Points on a hilly landscape, in no order, each with its height.
A ball rolls from a point to the lowest of its 6 nearest points, and stops where none of them is lower. Distance is the straight distance between rows; heights are no part of it.
<11> height 129: [ 77 125  98 178 147 129 135 150 184 131 166 136 116 177 146]
<196> height 504: [167 146 147  92  96 106  83 103  72 113 102 110 114  63 119]
<415> height 143: [117 131 119 136 154 145 131 123 157 135 136 146 136 151 130]
<495> height 191: [163 156 140 105 129 132 100 102  96 108 114 137 132 103 115]
<470> height 269: [105  66 113 126 135 128 216 145 173 131 119 129 173 146 175]
<623> height 288: [128  44 123  97 122 124 227 168 152 141 108 101 187 123 157]
<612> height 85: [133 135 132 128 148 149 125 117 138 129 124 145 136 135 119]
<431> height 131: [137  84 198  98  72 119 114 182  56 154  90  68 133  99 119]
<398> height 341: [174 160 140  97 118 111  85  89  85 110 107 128 113  76 119]
<539> height 156: [154 140 137 108 135 134 109 116 108 113 111 129 145 106 107]
<113> height 164: [154 133 151 103 122 127 110 124  86 121 109 114 141  89 107]
<74> height 103: [133  57 150 101 120 129 202 180 138 143 110  83 183 116 142]
<92> height 438: [150 187 111 130 134 122  80  77 110 112 140 165  78 132 121]
<227> height 115: [102 137 108 171 154 142 128 132 170 136 152 146 120 167 135]
<458> height 363: [163 201  85 105 120 100  78  50  99 112 128 151  59 100 132]
<372> height 89: [132  92 195 100  61 116 105 167  42 155  97  81 118  89 127]
<353> height 474: [132  89 138 114 143 141 183 149 151 133 119 108 176 128 140]
<36> height 426: [169 168 123  86 108 100  89  79  73 105 106 130 100  66 118]
<129> height 138: [158 112 171  97  84 111 102 140  64 129 101  96 128  78 107]
<201> height 224: [ 86  92 101 161 147 135 188 139 180 131 141 141 138 164 171]
<146> height 145: [ 93 160 104 180 140 136 102 133 165 127 168 147  94 175 120]
<568> height 494: [110 186 105 169 139 126  77 107 137 124 160 157  77 165 108]
<91> height 110: [102 151 111 163 146 134 110 120 165 136 157 150 107 173 127]
<382> height 329: [123  67 129 108 127 144 206 159 155 136 106 110 180 125 148]
<8> height 229: [ 96  82 107 140 142 135 207 145 182 130 128 140 154 156 183]
<529> height 239: [149 106 155 102 126 138 136 151 112 127 107 107 161 104 105]
<216> height 165: [149 123 175  92  65 100  91 136  42 138  95  84 107  61 125]
<441> height 300: [122 116 129 126 152 152 151 128 159 136 126 135 153 136 129]
<335> height 284: [143  82 185  98 102 129 132 174  86 147  96  75 149  98 113]
<513> height 318: [ 57 131  64 208 121 105 134 171 184 114 208 111  96 182 104]
<218> height 205: [ 72 156  88 189 135 118 111 152 167 123 191 130  85 182 108]
<638> height 128: [ 80 142  98 189 142 128 120 146 174 131 174 136 108 186 131]
<424> height 335: [117 103 120 124 149 143 173 135 163 140 124 133 167 151 145]
<266> height 195: [153 164 128 121 137 129  94  93 116 118 122 158 125 116 112]
<173> height 118: [ 84 127 101 166 155 143 143 133 170 137 162 146 129 170 146]
<535> height 185: [147 151 130 124 144 146 111 104 128 123 123 146 130 130 117]
<422> height 281: [165 180 114 111 125 117  83  69 102 110 128 151  98 101 122]
<559> height 297: [111 170 113 169 146 134  90 117 147 123 162 160  92 169 118]
<261> height 408: [127 174 114 148 141 131  89  97 135 125 141 161  96 153 120]
<211> height 279: [140 117 139 117 145 144 132 130 135 128 113 129 156 125 118]
<199> height 732: [142  76 157 102 121 139 168 171 125 146 105  90 182 112 118]
<599> height 516: [137 192 101 151 133 117  69  81 122 122 151 171  66 152 119]
<135> height 255: [128 160 125 139 146 141  99 106 134 124 136 158 112 146 119]
<96> height 36: [146 128 142 112 141 145 123 119 120 134 116 129 149 111 110]
<624> height 142: [ 78 128 103 171 147 132 166 143 187 129 158 139 125 180 155]
<603> height 228: [166 146 144  93 110 116  99 106  81 111 107 122 129  83 111]
<108> height 337: [161 135 159  87  90 104  92 122  66 118 102 104 116  66 116]
<281> height 144: [152 111 166  96 106 129 123 151  93 133 106 100 146  90 100]
<338> height 130: [141 103 182  98  86 120 108 160  67 138  98  82 139  92 111]
<249> height 291: [112  52 116 116 122 119 242 158 162 131 107 122 182 132 178]
<22> height 78: [154 166 123 118 143 133  91  86 117 116 130 160 111 123 118]
<40> height 502: [139 100 138 112 139 145 152 148 129 135 110 114 167 119 122]
<117> height 435: [145 193  96 136 131 113  74  71 112 119 140 166  61 132 128]
<30> height 163: [100 103 109 154 156 136 174 140 179 140 138 139 142 156 161]
<541> height 401: [ 66 104  91 177 142 120 177 147 193 130 162 134 125 181 171]

Where does a ball stop that starts at each point below?
<196> => <372>
<415> => <96>
<335> => <372>
<30> => <91>
<603> => <96>

Call two points neighbours if one is among the 6 nearest of the other. Go from one point of each pair to the other, from neighbour to neighbour, staying as low as possible. Name the highest point that can't be avoided.
<91> and <96> => <415>
<74> and <22> => <623>
<96> and <22> => <535>
